The views of a scene show one set of named points, each view turned or mirrored, and shifted as a whole, with a little noise and some points left out.

Scene 1
View 1
Q138: [-0.73 -0.79 -2.39  0.99  1.01 -2.25  3.32 -2.49  1.49 -0.21 -0.65 -2.31
  2.03 -1.08 -0.36 -2.59  1.38 -0.09 -1.62 -0.82  0.45 -0.14  1.15 -3.50
 -1.74 -0.94]
Q164: [-1.60  0.13 -1.80  2.58  0.26 -2.03 -1.82 -0.63  2.58 -0.68 -0.01  0.73
  2.77  0.91 -1.43 -1.92  3.18  1.30 -0.03  0.46  2.00 -1.30  0.41 -0.95
 -0.56  0.70]
Q81: [-2.32  0.99 -0.96  1.58 -0.88 -0.03 -4.64  1.68  1.99 -1.28  1.45  2.43
  0.98  1.78 -1.59 -0.22  3.33  2.02  2.13  0.49  2.45 -2.89  0.37  1.36
  1.04  1.16]
Q415: [ 0.43  1.65 -1.19  1.48 -0.44  0.24 -2.84  3.49  2.01 -2.31  0.87  2.06
  1.26  0.94 -3.35  3.36  1.20  1.36  0.86 -1.28 -0.27  0.64 -0.21 -0.57
 -2.51 -0.66]
Q8: [ 1.10  1.11 -1.43  0.33  0.64 -0.76  2.82 -0.03  0.89 -1.73  0.26 -1.21
  1.53 -1.38 -1.56 -0.66 -0.16  0.23 -1.58 -1.03 -1.28  1.18  0.31 -3.20
 -2.67 -2.08]
Q54: [-1.94 -1.44 -2.55  0.51  0.07 -0.77  1.54 -0.31  1.76 -0.07  0.13 -1.74
  0.36 -0.30 -0.61  0.88  2.00  0.29  0.49 -2.16  1.60 -1.32  1.64 -1.92
 -0.99 -0.29]
Q851: [-1.05 -1.37 -2.98  2.82  1.08 -2.94  1.04 -1.39  3.22 -0.07 -1.26 -1.02
  3.30  0.08 -1.66 -0.32  2.67  0.23 -1.38 -1.09  1.30  0.63  0.79 -3.15
 -3.07 -0.06]
Q218: [-2.46 -2.46 -2.96  0.00  0.17 -0.83  3.10 -1.08  1.61  0.43 -0.06 -3.07
 -0.02 -0.73  0.16  0.82  1.82 -0.27  0.55 -2.73  1.89 -1.57  2.34 -2.50
 -0.92 -0.45]
Q222: [ 0.53  0.56 -1.89  1.71  0.62 -1.32  0.70  0.72  2.06 -1.39 -0.21 -0.20
  2.38 -0.30 -2.40  1.16  0.97  0.63 -1.13 -1.32 -0.56  1.41  0.15 -2.63
 -3.50 -1.13]
Q142: [-0.47  1.47 -0.71  0.40  0.50 -1.00  1.34 -1.62  0.41 -1.50  0.77 -0.46
  1.63 -0.71 -0.17 -4.54  1.33  0.82 -0.94  1.07  0.28 -1.36  0.41 -1.75
  0.27 -0.68]
Q545: [-0.89  0.60 -1.65  2.36  0.05 -1.38 -2.18  0.85  2.52 -1.16  0.01  1.28
  2.42  0.92 -2.25  0.11  2.61  1.28  0.12 -0.19  1.16 -0.47  0.18 -0.94
 -1.47  0.32]
Q227: [ 0.21  0.64 -1.77  0.84 -0.04 -0.08 -0.21  2.18  1.87 -1.71  0.64  0.15
  0.82  0.02 -2.37  2.68  0.88  0.84  0.16 -1.93 -0.19  0.55  0.49 -1.63
 -2.62 -1.02]
Q671: [-2.41 -1.72 -2.45  0.70  0.15 -1.23  1.54 -1.12  1.79  0.27  0.04 -1.85
  0.68 -0.28 -0.14 -0.49  2.29  0.24  0.35 -1.56  1.97 -1.85  1.69 -1.88
 -0.42 -0.03]
Q359: [-1.52 -1.31 -2.68  1.63  0.74 -2.14  1.85 -1.45  2.27 -0.08 -0.58 -1.59
  2.12 -0.36 -0.72 -0.91  2.20  0.20 -0.80 -1.34  1.22 -0.44  1.19 -2.77
 -1.85 -0.37]
View 2
Q218: [ 2.02 -1.02  0.14  1.04 -1.24  0.39  2.62  0.48  1.90 -0.15  1.17  2.00
  0.68  0.77 -1.77  1.76  0.63 -0.46 -1.14  0.35 -0.55 -1.13  1.05  0.57
 -1.86  1.68]
Q545: [-0.29  1.93  0.50  2.04 -0.97 -0.86 -2.51  0.88 -1.15  1.17 -0.44  0.30
 -0.06 -1.31 -2.46 -0.61  0.29  1.99  1.03  1.06 -0.09  0.31  2.65 -1.06
  0.37 -1.36]
Q81: [ 0.06  0.32  3.42  1.84  0.42 -1.66 -2.69  1.95 -2.16  3.24 -2.06  1.19
  0.17 -4.31 -2.46 -1.30 -0.05  2.07  2.32  1.54 -0.72 -0.04  1.22 -1.97
  0.61 -1.04]
Q222: [ 0.80  3.36 -2.27  1.99 -2.46  0.03 -1.49  0.08  0.33  0.00  1.95  0.78
 -0.51  1.59 -1.89  1.23  1.10  1.15 -0.70  0.50 -0.04  0.36  3.26  1.07
 -0.01 -1.41]
Q164: [-1.06  0.42  0.78  1.97 -0.82 -1.02 -1.61  1.60 -1.30  0.44 -1.62 -0.06
 -0.08 -1.36 -1.99 -1.20 -0.14  1.72  1.07  0.36  0.31 -0.60  2.19 -2.32
  0.16 -0.34]
Q359: [ 0.10  0.22 -1.15  1.71 -1.86  0.03  0.66  0.74  0.52 -1.19  0.12  0.42
  0.01  1.37 -1.60  0.44  0.26  0.56 -0.71 -0.22  0.38 -1.04  2.19 -0.85
 -1.00  0.66]
Q142: [-0.28 -0.54 -0.95  1.84 -2.49 -1.16 -0.55  3.36 -1.08  1.43 -1.34  0.41
 -2.74 -0.21  0.98  0.37 -0.09  0.36 -0.33 -1.47  1.07 -3.15  1.19 -0.56
  0.91  0.38]
Q851: [-0.97  1.39 -1.77  1.86 -1.84  0.15 -0.17  0.17  0.45 -2.39  0.18 -0.49
  0.47  1.92 -2.64 -0.29  0.34  1.16 -0.40  0.07  0.52 -0.02  3.25 -1.56
 -0.99  0.02]
Q671: [ 1.04 -1.09  0.50  1.30 -1.15  0.01  1.53  1.06  0.90  0.09  0.09  1.38
  0.37  0.00 -1.79  0.86  0.21  0.03 -0.52  0.27 -0.19 -1.17  1.26 -0.64
 -1.33  1.29]
Q8: [ 0.94  2.49 -3.15  1.85 -3.41 -0.27 -1.07  1.41  0.08  0.69  1.79  0.82
 -2.30  2.04  0.15  1.80  0.94  0.41 -1.30 -0.83  0.57 -1.52  2.55  1.77
  0.59 -0.86]
Q415: [ 1.42  4.42  0.34  2.14 -1.14 -0.96 -4.29  0.31 -1.25  3.42  1.79  1.43
 -0.44 -1.73 -2.57  0.61  1.11  2.35  1.16  1.94 -0.92  1.59  3.09  1.58
  1.05 -3.06]
Q227: [ 1.70  3.36 -0.69  1.92 -1.70 -0.35 -2.21  0.27 -0.15  2.14  2.06  1.43
 -0.59 -0.11 -2.04  1.43  1.17  1.33  0.12  1.16 -0.64  0.60  2.64  1.75
  0.11 -1.79]
View 3
Q671: [-0.77  0.08  0.32  0.93  0.03 -0.48  1.51  1.01 -0.05 -1.14  0.18 -0.15
  1.04  0.53 -0.68  0.01  0.11 -1.35 -1.15  1.55 -1.99 -0.76 -1.51 -1.21
 -0.72  1.94]
Q138: [-0.80  0.35  0.71 -1.07 -1.10 -1.24  2.33 -0.44 -1.36 -2.28 -0.75  1.24
  1.71 -0.59 -0.88  0.33  0.16  0.93 -2.45  0.96 -0.41  0.54  0.03 -2.90
  0.08  0.83]
Q545: [-0.86 -0.42 -0.97  1.10  2.41  0.89  0.92 -0.03 -1.67  0.12 -0.04  0.39
 -1.28  0.00 -1.62  1.19  2.02 -2.05  0.35 -0.50  0.79  2.14 -0.80  1.38
  1.45  2.10]
Q8: [-0.09  1.09  0.18 -1.64 -0.30 -1.29  2.34  0.06 -2.02 -2.37 -1.27  1.90
 -1.46  0.17 -0.27  0.23  1.94  0.87 -1.46 -0.04 -1.58  1.94  0.77 -2.76
  2.14  0.65]
Q142: [ 1.32  0.60 -1.26 -1.39  1.78 -2.13  0.87 -0.28 -1.45 -0.51 -0.62  1.47
  1.18 -1.97 -0.61 -0.66 -1.64  0.75 -1.42  0.79 -0.99  2.22  0.06 -0.35
  1.22  0.78]
Q222: [-1.32  0.53  0.30 -0.33  0.10  0.40  2.44 -0.03 -2.11 -1.62 -1.01  1.20
 -2.45  0.82 -1.15  1.30  3.63 -0.56 -0.66 -0.86 -0.02  2.09  0.37 -1.51
  2.17  1.29]
Q227: [-0.66  0.79 -0.37  0.38  1.00  0.57  1.79  1.07 -1.56 -1.05 -0.65  1.09
 -3.82  1.84 -0.75  0.75  3.76 -1.67  0.40 -0.48 -1.81  1.91  0.03 -0.79
  2.42  1.92]
Q415: [-0.54  0.38 -1.31  1.12  2.95  1.39  1.21  1.16 -2.06 -0.05 -0.45  0.83
 -5.25  1.77 -1.26  1.14  4.65 -2.72  1.61 -1.42 -1.00  2.99 -0.22  1.37
  3.46  2.14]
Q851: [-2.41 -0.48  1.04  0.56 -0.77  0.69  2.57 -0.77 -1.62 -1.61 -0.41  0.40
  0.91  0.10 -1.79  1.68  2.32 -0.67 -1.57 -0.07  1.84  0.54 -0.60 -1.70
 -0.05  1.55]
Q164: [-0.78 -0.72 -0.98  1.10  2.37  0.31  0.67 -0.49 -1.51  0.40  0.21  0.09
  0.75 -0.98 -1.88  1.07  0.28 -1.70 -0.32 -0.06  1.32  1.57 -1.22  1.60
  0.56  2.00]
Q218: [-1.18  0.37  1.06  0.83 -0.97 -0.48  2.01  1.68  0.50 -1.82  0.10 -0.05
  0.49  1.48 -0.29 -0.07  0.63 -1.13 -1.27  2.02 -3.25 -1.63 -1.46 -2.75
 -1.10  2.01]
Q81: [ 0.22 -0.66 -2.41  2.42  4.68  0.68 -0.60  0.91 -0.65  1.96  0.85 -0.56
 -0.97 -0.36 -1.62  0.32 -0.04 -3.59  1.36  0.24 -0.37  1.77 -2.08  4.05
  1.07  2.71]
Q359: [-1.50  0.00  0.73  0.22 -0.62 -0.25  2.14 -0.04 -1.04 -1.61 -0.35  0.45
  1.01 -0.02 -1.06  0.90  1.05 -0.48 -1.49  0.66 -0.18  0.16 -0.66 -1.81
 -0.14  1.57]
Q54: [-1.19  0.33  0.44  0.89  0.07 -0.12  1.67  1.43 -0.15 -1.34  0.05  0.10
 -0.32  1.26 -0.55  0.23  1.14 -1.61 -0.73  1.16 -2.51 -0.62 -1.23 -1.40
 -0.17  2.00]
View 4
Q164: [-2.20  0.72 -0.93  0.22 -0.39  1.11  0.57  1.17  0.77  0.80 -0.40  0.38
  2.28  0.78  1.24 -1.31  2.23  0.02 -1.93  0.15  0.81 -1.86 -0.13  1.29
  1.46 -1.27]
Q415: [ 0.33 -0.96  0.03  1.06 -0.31  0.05 -3.51  2.07  1.17  1.24 -0.88  2.33
 -0.79  3.32  2.91  2.23  1.27 -1.71  0.66  0.40 -1.29  1.35  0.43  2.23
  0.75 -0.22]
Q8: [ 0.81 -0.88 -0.85  1.81 -2.00  2.08  0.41  2.21 -3.27  2.01 -0.37  0.17
  0.27  1.85  1.25  0.81  1.69  2.27 -1.06 -1.79  1.66  2.22  1.45 -0.37
 -1.71 -1.60]
Q142: [-0.70  0.83 -3.38  0.70  0.24  2.17  1.81  2.59 -2.36  3.10  0.01 -1.25
 -1.07 -0.82  0.53 -2.30  2.73  1.23 -1.35 -0.91  2.06 -0.86  1.56  0.29
  0.64 -2.59]
Q359: [-0.47  0.37 -0.22  0.89 -2.04  1.37  2.08 -0.98 -1.69  1.09 -0.60  0.08
  2.22  1.19 -0.24 -0.32  2.22  1.71 -2.07  0.04  2.28 -0.34  0.57  0.36
  0.01 -0.50]
Q227: [ 1.08 -0.81 -0.02  1.24 -1.44  0.54 -1.60  0.85 -0.76  1.66 -0.82  1.64
 -0.58  3.07  1.53  1.98  1.50 -0.01  0.05  0.11  0.07  1.70  0.94  1.24
 -0.04 -0.15]
Q851: [-1.48  0.01  0.77  0.93 -2.42  1.21  1.49 -0.62 -0.74 -0.05 -0.67  0.60
  4.13  1.99  0.60  0.04  1.96  1.82 -2.49 -0.43  1.83 -0.31  0.00  0.32
 -0.23 -0.39]
Q671: [ 0.24  1.02 -1.15  0.59 -1.50  0.87  2.07 -2.26 -1.77  1.99 -0.63 -0.25
  0.60  0.85 -1.13 -0.36  2.62  0.90 -1.46  1.28  2.26 -1.01  0.97  1.10
  1.15  0.29]
Q545: [-1.40  0.31 -0.48  0.50 -0.36  0.59 -0.89  1.21  1.30  0.95 -0.53  1.22
  1.43  1.69  1.72  0.06  1.93 -0.74 -0.93  0.30  0.07 -0.99 -0.04  1.88
  1.39 -0.77]
Q54: [ 0.84  0.46 -0.77  0.75 -1.76  0.65  1.30 -2.21 -1.83  1.90 -0.88  0.20
  0.05  1.51 -0.84  0.50  2.29  0.74 -0.92  1.30  1.95 -0.20  1.11  1.27
  0.77  0.50]
Q218: [ 1.43  0.67 -0.60  1.04 -2.34  0.77  2.47 -3.51 -2.95  2.19 -0.88 -0.37
  0.11  1.29 -1.92  0.39  2.48  1.51 -1.39  1.57  2.77 -0.07  1.37  0.78
  0.47  0.86]
Q222: [ 0.13 -0.87  0.41  1.53 -1.93  1.25 -0.67  1.40 -1.15  0.81 -0.71  1.23
  1.61  2.84  1.75  1.27  1.44  1.17 -1.00 -1.03  0.84  1.72  0.74  0.37
 -0.90 -0.81]
Q138: [-0.40  0.38 -0.89  1.24 -2.17  2.01  2.92  0.01 -3.25  1.45 -0.33 -0.77
  2.04  0.40 -0.42 -1.00  2.36  2.94 -2.38 -0.92  3.03  0.00  1.10 -0.58
 -0.71 -1.26]
View 5
Q218: [-1.32 -0.59  0.25  2.05 -0.64 -2.87  0.98  0.48  0.96 -1.80 -0.23 -0.29
  2.86  1.90  1.37 -0.54 -2.34  0.20  0.62 -1.37 -1.95 -1.42 -0.77 -4.51
  0.83  0.52]
Q54: [-1.03 -0.90  0.94  1.75 -0.80 -2.59  0.50  0.69  0.41 -1.80 -0.27 -0.17
  1.49  1.73  0.44 -0.54 -1.74  0.14 -0.01 -0.41 -2.40 -0.66 -1.27 -3.05
  0.77  0.50]
Q138: [-0.23  0.43  1.42  0.49  0.03 -2.55  3.20  0.02 -0.78 -1.98  0.41 -0.78
  3.18  4.37  2.26  1.91 -1.71  0.28 -2.59  0.56 -2.38 -0.84 -0.06 -3.36
  0.56 -0.20]
Q81: [ 0.92 -1.24  0.88  0.43 -2.57 -1.06 -2.48  1.82 -0.80 -1.02  0.52 -0.76
 -5.21 -0.17 -1.89  0.12  0.46  0.76 -1.21  1.64 -1.93  3.24 -2.63 -1.66
  1.63  0.53]
Q227: [-2.24 -1.76  2.81  1.48 -1.08 -2.35  0.05  0.45 -0.91 -1.05 -1.69  1.16
  0.37  1.14 -0.89 -1.10 -0.66 -1.06 -1.90  1.05 -4.08 -0.88 -2.43  1.09
 -0.17 -0.02]
Q671: [-0.44 -0.39  0.42  1.43 -0.75 -2.54  0.72  0.76  0.32 -1.86  0.35 -0.71
  1.23  1.89  0.87  0.10 -1.85  0.59 -0.23 -0.36 -1.85 -0.17 -0.70 -4.18
  1.11  0.50]
Q545: [-0.21 -0.85  2.01  0.30 -0.98 -1.97 -0.66  1.29 -0.92 -2.05  0.01  0.06
 -2.00  1.81 -1.42 -0.08 -0.18  0.65 -2.32  2.36 -3.26  1.62 -1.14 -0.20
  0.31 -0.19]
Q164: [ 0.86 -0.22  1.38 -0.09 -0.87 -1.96 -0.15  1.40 -0.94 -2.16  0.80 -0.68
 -2.07  2.43 -0.62  0.99 -0.30  1.38 -2.33  2.30 -2.39  2.39 -0.59 -2.05
  0.87 -0.03]
Q8: [-1.71 -0.59  3.01  0.76 -0.73 -2.31  3.19 -0.43 -1.68 -0.69 -1.19  0.24
  2.91  3.41  1.36  1.28 -1.04 -1.35 -3.71  0.90 -3.46 -1.99 -1.98 -0.04
  0.04 -0.40]
Q222: [-1.96 -0.84  3.02  0.72 -0.11 -2.67  1.25  0.32 -1.16 -1.87 -0.90  0.91
  1.61  2.99 -0.25 -0.15 -0.91 -0.43 -2.96  1.90 -4.37 -0.84 -1.02  0.97
 -0.55 -0.45]
Q142: [ 0.77 -0.02  1.50  0.08 -1.88 -1.18  2.81 -0.01 -1.99 -0.37  0.46 -1.54
 -0.12  3.02  1.89  3.43 -0.30 -0.56 -3.72  0.99 -1.41  0.42 -2.35 -2.87
  1.58  0.09]
Q415: [-2.08 -2.21  3.27  1.07 -1.64 -1.97 -1.45  0.85 -1.38 -0.96 -1.71  1.43
 -2.02  0.15 -2.41 -1.58  0.19 -1.07 -2.29  2.24 -4.61  0.22 -3.02  2.88
 -0.24 -0.10]
Q851: [-0.59  0.05  1.78  0.42  1.02 -3.31  1.32  1.01 -0.14 -3.42  0.57  0.17
  1.79  4.18  0.22 -0.12 -1.49  1.79 -2.15  2.00 -3.65  0.38  1.25 -1.76
 -0.41 -0.54]
View 6
Q671: [ 0.77 -2.76  1.27 -0.89  0.70 -0.61 -0.18  1.42  1.35  1.02 -3.18  1.81
 -2.13  0.67  0.61  0.94  0.15  1.44  1.54  0.31 -1.45 -0.13 -0.94 -0.29
  0.34  1.34]
Q851: [-0.48 -2.08  2.36  1.21 -0.91 -1.26  0.46  0.74  0.75 -0.43 -0.84 -0.25
 -2.13  2.94  1.05 -1.71 -0.08  1.30  4.25  0.90 -1.72 -0.46 -0.81 -0.88
 -0.12  0.50]
Q138: [ 0.50 -3.90  0.89 -0.19  1.97 -0.54  2.00  0.69  1.18 -1.71 -1.86  0.62
 -3.57  2.45 -0.10 -0.68 -0.60  1.34  3.44  0.63 -1.29  0.22 -1.13 -2.14
  0.40  0.99]
Q545: [ 0.78  1.38  2.70  1.74 -0.91 -0.91 -0.21  0.45 -0.05  0.66 -0.95  0.35
 -0.64  1.22  2.44  0.02 -1.41  1.65  1.57 -0.23 -2.90  2.44 -0.59 -0.13
 -1.15 -0.14]
Q359: [ 0.29 -2.76  1.56  0.09  0.48 -0.89  0.71  0.87  1.05 -0.28 -1.92  0.53
 -2.55  2.07  0.62 -0.46 -0.13  1.30  3.08  0.61 -1.52 -0.09 -1.05 -0.98
  0.19  1.03]
Q8: [ 2.32 -1.89  0.70  1.34  2.49 -1.08  2.51  0.00 -0.89 -2.65 -0.13 -0.93
 -2.03  3.74  0.06  0.61 -0.92  0.71  1.44  0.46 -1.59  1.79 -2.57 -2.56
 -0.61  2.11]
Q415: [ 2.64  3.16  2.57  2.88 -0.93 -1.72 -0.60  0.19 -2.21  0.37  0.33 -1.19
  1.33  2.30  2.64  2.04 -0.88  1.02 -0.91 -0.16 -2.87  3.13 -2.13  0.04
 -2.02  1.46]
Q218: [ 0.99 -3.89  0.65 -1.36  1.12 -0.85 -0.24  1.86  1.14  0.93 -3.07  1.30
 -1.98  1.20  0.02  1.88  1.29  0.98  1.20  0.70 -0.81 -1.20 -1.81 -0.24
  0.78  2.50]
Q164: [ 0.05  0.52  2.65  0.89 -0.64 -0.47 -0.02  0.38  1.05  0.69 -1.94  1.50
 -1.86  0.42  2.32 -0.82 -1.95  2.05  2.46 -0.41 -2.76  2.40  0.26 -0.31
 -0.69 -0.97]
Q54: [ 1.07 -1.83  1.44 -0.35  0.37 -0.84 -0.45  1.38  0.70  1.07 -2.61  1.10
 -1.37  0.99  0.99  1.49  0.30  1.21  0.96  0.30 -1.60  0.21 -1.29 -0.08
 -0.05  1.59]
Q222: [ 1.51 -0.49  1.87  2.22  0.26 -1.58  1.04  0.20 -1.01 -1.28  0.29 -1.47
 -0.80  3.66  1.06  0.19 -0.27  0.72  1.80  0.56 -2.04  1.08 -2.26 -1.25
 -0.83  1.69]
Q81: [ 0.96  2.88  2.85  0.71 -0.91 -0.24 -1.52  0.53  0.61  2.65 -2.76  2.45
 -0.45 -1.52  3.37  1.39 -2.34  2.40 -0.21 -1.28 -3.32  4.00  0.52  0.91
 -1.48 -1.22]

In a view up to two points have been moved. Name them for each view, in the order of its rows, or write -.
view 1 -> Q81
view 2 -> Q222
view 3 -> Q8
view 4 -> Q164, Q142
view 5 -> -
view 6 -> Q54
